Each row is a point on a landscape with many valleys, with its height.
From any point a ball rolls to the lowest of the 2 points nearest to it. It stops when none of these is lower. Distance is the straight distance between rows; heights are no part of it.
pir: [-29  98 -27  -1 -50  -6 -12   4  11 -17 -81 -14  -5  29  29 -32  -7  24
 -22 -47 -29 -42]  h=31.3
ber: [ 21 -63  48 -28  78   3   9 -10 -16 -71  -6   5  -7 -13  18 -32   3  22
  86   3  -8  19]  h=81.2
Padaf: [104  -4 -24  55  62 -32 -28  -8  25 -16  12  14 -44  16   2 -16  13 -14
   0  11 -36  20]  h=52.4
Fimit: [-33   1  -6  23 -25   1  -1  -2 -62  45  11 -25  38  37  -4  12  26 -15
  -6 -26  61  17]  h=69.9
doriv: [-15  12  41  11 -44   3  14   9  -4  59  30  51  30   9  45 -38  -1  -3
 -53  31  21  -6]  h=72.4
Rava: [-34  35 -12   3   5  -5 -26  -8   9  67 -16 -21  -9 -15 -44  -5  27   0
   0 -40 -16 -17]  h=35.4
molur: [-17 -24 -18  25  16 -34  32  27  19 -37 -10  12 -24  -9  -9  15  15   9
  23  22  -4 -26]  h=69.3
Ketor: [-18  17  15  15 -28   6  -2 -19 -34  83  36  -9  29  11  -7  17  22 -20
 -17  -7  32  16]  h=74.8
dera: [-12 -18   6  42 -33  -7  24  -4  13 -41  13   5  38  38  69  -5 -11 -20
 -21  45  12 -25]  h=60.2
pudol: [  1 -43  55 -43  35  31 -12 -33 -30 -53  17   2  17 -32  25  40 -11  46
  66 -21  24  -6]  h=59.2
kolen: [  0  44 -39 -33  28  27 -18  21  42  54 -18 -17 -16 -14 -63 -20  17  14
 -34 -25 -65 -11]  h=58.8
kefo: [ 35  -9   0 -16  19   3   3  32  68  13  14  22 -34 -44 -43   4   9  39
   8   5 -14   0]  h=25.9
bulil: [-51 -19  11  16   9 -28 -21 -51  30  60  59 -18  -8 -21 -50  -3  10 -28
  28   1 -12   8]  h=37.2
liboz: [ 28 -39  37 -17   4   9  -6   2  23 -45  29  24  -1 -48   5  35 -41  31
  25  -3  14  13]  h=95.0
gegap: [-49   9 -14   6  19 -18 -35  31 -62  21 -35 -38 -34  24 -46 -25  -4  14
  45 -65  50  24]  h=56.6
Vipal: [  1  26  26  51 -21  10 -57 -21  18  58 -13  15  34  33  -3   2 -35  12
 -13 -56  62  59]  h=36.8
tuka: [  1 -81  20   1  -8  31  -2  16 -25 -70  28  14  39   7  46  -2 -51 -23
 -24  56  13  -6]  h=73.2
dufet: [-11 -67   9  14  28 -16  19   5  29 -83  16  16  -5  18   8 -12  -7 -30
  22  13 -27   5]  h=70.0
zezo: [-10 -48  13  22 -27  10  23  10 -14 -48  36   9  39  18  65 -19 -20 -26
 -21  67   9 -18]  h=67.3
Nen: [ 39 -62  62 -43  29  33 -29 -54  33 -44  11  35 -33 -25 -11   8 -50  22
  42 -17  -5  39]  h=89.0
sal: [ -1  34 -41 -48 -28  -4  64   5 -31  -8 -48  12  16  10  37  19   0 -24
 -56  68  -9 -11]  h=28.6
Tugu: [ 23   6   2 -63  26  13  39  38  21 -33 -12   3 -12 -68 -30  62  11  24
  26 -16   5   8]  h=42.9
rimep: [  9  58  15   2 -27  27 -26   4 -42  56 -25   2  37  32 -10  -6  -2   5
 -40 -37  55  46]  h=46.5
fufot: [-23  49 -51 -49  -2   6 -45 -24 -22  52 -21 -25  29 -16 -34  20   9 -17
 -26 -71 -42  45]  h=49.2
rotu: [ 55  -9 -30   1  46 -24  22  41   2  -5 -19  10 -42 -45 -15   0  25  49
  37  23  -1   0]  h=71.7
mesat: [ 31 -52  22  13  47 -20  24   8  26 -72   2  20 -34  19   1 -35  10 -16
  25  13 -33   9]  h=68.4
foval: [ -4  35 -74 -31 -11  -4  17   7   7 -10 -47  -1   3 -26  -4  49   3 -13
 -43 -12 -50  -5]  h=47.7
vapob: [-52  42 -24 -32   5 -23 -25  28 -68  23 -33 -48 -39   7 -38 -31  18   2
  35 -74  14  31]  h=53.3
gufi: [  6 -25   7 -26  -9 -10   1  -1  14   8  56 -13 -21 -67 -60  57 -28  -9
  13  28  -8  -5]  h=56.3
pepab: [-30  28   5  13   5 -15 -36 -34  33  86  26  -2  -9 -23 -53 -13  11  -6
  20 -19   0   3]  h=25.1
Zufe: [-44  19 -54   0 -39 -21  38   2 -17 -19 -60 -43 -20  44  -1  10  16  -5
   8  15 -18 -64]  h=44.4
nek: [-10  36 -72 -31 -25  -8  34  -2 -31  -9 -53 -11  12   5  26  36   0 -23
 -54  24 -24 -10]  h=39.6
mem: [-12  32 -27  -2  -9  -4  17  20  23  15 -24   7 -17 -18 -22  34  13  -1
 -37 -14 -32 -27]  h=54.8
Fepur: [-18 -63   4  23   0  -9   8  -2  23 -66  34  -2  21  10  22  13 -20 -42
   6  15 -23  -9]  h=64.8
vudib: [-18  14 -11 -24 -31   2  71  25 -40  -5 -23   3  20  10  32   4  10 -25
 -44  68   9 -22]  h=40.1
pipu: [ -8 -19  48 -44  30   8  16  -3 -24 -53   3  -6  -3 -57  19  33   5  57
  81 -21  15  -7]  h=53.9
reru: [ 88 -15 -12  56  71 -24   9   7  -5 -39   8 -14 -38  35  -3 -23  23 -43
   4  17 -41   6]  h=58.1
ris: [ 44 -56  57 -36  -5  49 -34  -7 -21 -24  31  40  10 -26  17  25 -56  43
 -16  41  34  10]  h=69.8
namol: [-49  -4  -9  27  33 -22 -41  -5 -37  65  -6 -20 -16  25 -44 -19  14   4
  49 -49  29  30]  h=61.0
tanof: [-21 -68  21  29 -12  12 -11 -21   0 -26  53 -11  31  18  23  -3 -16 -56
 -13  16 -26  -6]  h=57.9
mamo: [ -3  70  -2 -12 -33  27  -2   2 -42  50 -34  14  37  27  22 -22  20  -4
 -63 -26  33  24]  h=51.3
Luv: [ -1  17  38  12 -38   0 -15 -40  -5  75  70   3  29  -9   1  -6  -9 -19
 -22  14  19  10]  h=79.9
sapo: [ 52  13 -44 -17  43  -4  21  59   3   2 -31   2 -45 -46 -49  -1  36  39
   9  11 -19  -5]  h=68.1
gep: [-50 -16 -62  10 -28 -14  54  24  -6 -33 -39 -48   3  20 -11  27  25 -10
  32  39   7 -53]  h=55.0
Mal: [ 40 -40  22  -4  71 -20  30   9 -14 -67 -11   3 -14 -10  29 -28   9  22
  85  28   1  24]  h=78.6
revov: [-40 -37  10  32  23 -12 -49 -27   1  32  23 -29  28  54 -46  -1  -3 -37
  42 -35  64  73]  h=70.5
tonoz: [ -5  54 -19  21 -63  -5  37  -3 -11  -4 -47   0  14  35  46  16  -2  -3
 -46  28   6 -44]  h=32.8
Vemez: [-33  13  20  21 -37   8  25   3 -44  40  13  19  41  42  51 -33  27 -10
 -41  17  42  -2]  h=64.9
betod: [ 38  11  32  11 -45  19 -19  -6  57  36  62  20  14 -26   7   6 -28  -1
 -50  23   0  -8]  h=89.1
guz: [ 16  48  28  29 -28  27 -44   8 -12  57 -17  21  42  34  -3 -10 -31  19
 -39 -41  78  51]  h=42.2
riva: [-40  50 -47 -17 -37 -23  20  -7 -20 -21 -72 -30 -33  26  -1   5   5   0
  -4 -12 -36 -47]  h=35.6
Rano: [-51  -3 -41  15 -30   8  15  -2 -58  20   8 -47  40  44  12   7  42 -18
   7 -17  62  -3]  h=65.8
Ziz: [ 39  33 -35  52  29 -36 -26  11  26 -18 -45  24 -40  23  32 -61   9  36
 -10  12 -26 -31]  h=54.4
Pazum: [-18  88 -14  23 -16  -5 -34  23  26  -9 -68  -4 -18  23  29 -72 -10  50
 -14 -43 -26 -45]  h=39.8
lelo: [ 61 -33  -7   6  69 -32  23  27 -14 -37  -6  15 -32 -39  12 -13  20  29
  59  28   3  20]  h=75.5
vopa: [ 36   2  -1 -26   1   9  31  42  57 -14  -4  16 -18 -51 -32  35  -4  37
   2 -17  -4  -3]  h=35.5
fev: [-30 -32   0  -6   0 -21   6 -22  25  41  68 -18 -28 -48 -61  17  -1 -21
  24  28 -20  -8]  h=47.6
sume: [-18  49 -54 -42  10  24 -26  -7  35  53 -16 -21  21 -11 -52  11  13  -6
 -38 -43 -71  10]  h=54.3
vumot: [-24  52 -14 -10 -21   7 -21 -14 -31  62 -16 -22  16  -4 -33  27  17 -16
 -22 -60   1  10]  h=43.3
kuf: [ 38  31 -63 -14  32   3  -9  41  30  28 -26  -5 -43 -33 -52 -20  27  24
 -19   3 -39 -22]  h=63.8
lamor: [ 30   1   5 -47 -23  21   8  15  20  12  45  -1  -7 -69 -40  60 -26  -1
 -13  27  -7   4]  h=61.9
mene: [-17 -13  43  51 -11  -7  -7 -38  10   7  36  10  49  55  46 -10  -5 -54
 -20 -17   7  25]  h=40.4
pumez: [-45  -8 -35  25 -44  13  40   2 -51   8  10 -41  43  35  33   4  41 -21
   0  25  35 -24]  h=59.8
mas: [ 46 -22  33  -4 -37  21 -36 -14  80  -9  67  28  -2 -23   7  15 -57  22
 -29  15  -6   4]  h=93.4
saz: [ 24 -47  59 -45  16  47 -33 -38 -34 -42  18  21  25 -24  32  47 -37  43
  28   7  33   6]  h=64.3
bofub: [-16   4 -13  34  -2 -23   6  21  42   0  -4  20 -26  -8   0  11   9  13
  -9  -5 -11 -35]  h=62.4
sono: [-58  47 -44 -23   6 -24  -9   3 -65  21 -49 -47 -48  15 -16 -29  34  -6
  25 -60 -18  -9]  h=49.1
fege: [ 88 -24  24  42  50   0  35  14   4 -70  -3   7 -44  35  -1 -46  19 -40
  12  20 -30   3]  h=63.0
Zoko: [ 45 -15  -6  16  39 -31 -22  16  61  19  24  33 -39 -23 -24 -34   4   8
  10  22 -24  -1]  h=38.6
mefa: [-57  58 -57 -35 -30 -35   5 -10 -45 -13 -69 -42 -35  22  -3 -21  15  -4
  12 -30 -38 -18]  h=42.7
golot: [ 12 -74  37 -17  -1  30 -13   7 -42 -42  45  24  20 -11  19  15 -58   4
 -16  59  24   3]  h=74.9
guket: [ 39 -47  51 -15  -6   5 -25 -17  57 -44  35  40 -20 -22   5  19 -48  20
  10  -7  -4  20]  h=92.4
Rupip: [-41 -25 -36  31  -3 -19  43  24  13 -38 -12 -25   1  11   5  24  15  -5
  30  32   3 -42]  h=62.6
Bet: [ 91 -18 -11  33  50 -30 -19  10  45 -12   7  31 -39  -8   3 -38   9  19
   3  21 -29  21]  h=46.9
zana: [ -2  17  -6  45 -49 -11  43  14  16 -42 -11  18   9  23  56  20 -20  11
 -33  40  18 -47]  h=48.7
safa: [-15  -1  42  50  -6  -6 -32 -35   7  33  11  17  46  56  19  -1 -12 -21
  -4 -40  55  54]  h=27.2
vebad: [-15 -41  45  29 -15   7 -16 -42   1  -5  68   0  47  41  24 -16  -7 -67
 -14   5 -19  12]  h=50.3
muvu: [-37  37   1 -18 -35   7  39   3 -58  38 -32  23  30  35  39 -31  33 -15
 -57   8  28   7]  h=58.0
gide: [ 16  24  34  -2 -44  25 -23 -35  32  72  82  11  19 -35   3 -27 -33  -8
 -41  34  10   5]  h=84.6
Besa: [ 20 -66  77 -46  50  42 -28 -58   8 -54  -1  23 -14  -9   6   5 -25  18
  53 -27 -13  22]  h=86.5
tef: [-47 -30   6  32  41 -30 -33 -30   4  49  17 -16   5  32 -39 -32  22 -32
  53 -31  23  45]  h=66.1
zab: [ 34 -63  71 -42  75  40  -3 -32 -18 -67 -10   5 -20  -3   8 -34  -1   8
  68 -11 -19  21]  h=83.5
lir: [-29 -15 -17   0 -37  10  55  27 -52  12  15 -25  33   7  31  11  27 -38
 -22  52  16 -26]  h=51.2
mabe: [-12  50 -20  44  15 -13 -48  21  24  12 -57   9 -28  11  23 -64   1  31
 -13 -24 -23 -45]  h=46.6
sisad: [-12  77 -34  -1 -60   8   8  -5  -4  -7 -69  -6   9  32  35   9 -10   9
 -54 -10 -13 -42]  h=18.2
nozev: [  7  -4  37 -59  26  10  30  19  -9 -34   5  -4  -5 -67 -11  60  11  37
  58 -18  22  -2]  h=48.6
Gutu: [ 32  19  -8 -41 -22  31   5   5  68  31  48  -8  -1 -49 -56  42 -13  -2
 -35  16 -30   4]  h=67.2

Two balls start at each pair of points below. Name the first point that both come to, or write -.
gide / bofub | sal
dufet / Mal | -
Besa / ris | -
sapo / reru | -
lamor / saz | -

For each start below, name the point where the ball stops.
tuka | sisad
Ziz | sisad
pudol | kefo
Nen | pepab
rotu | pepab
Gutu | pepab
fege | kefo
mas | sal
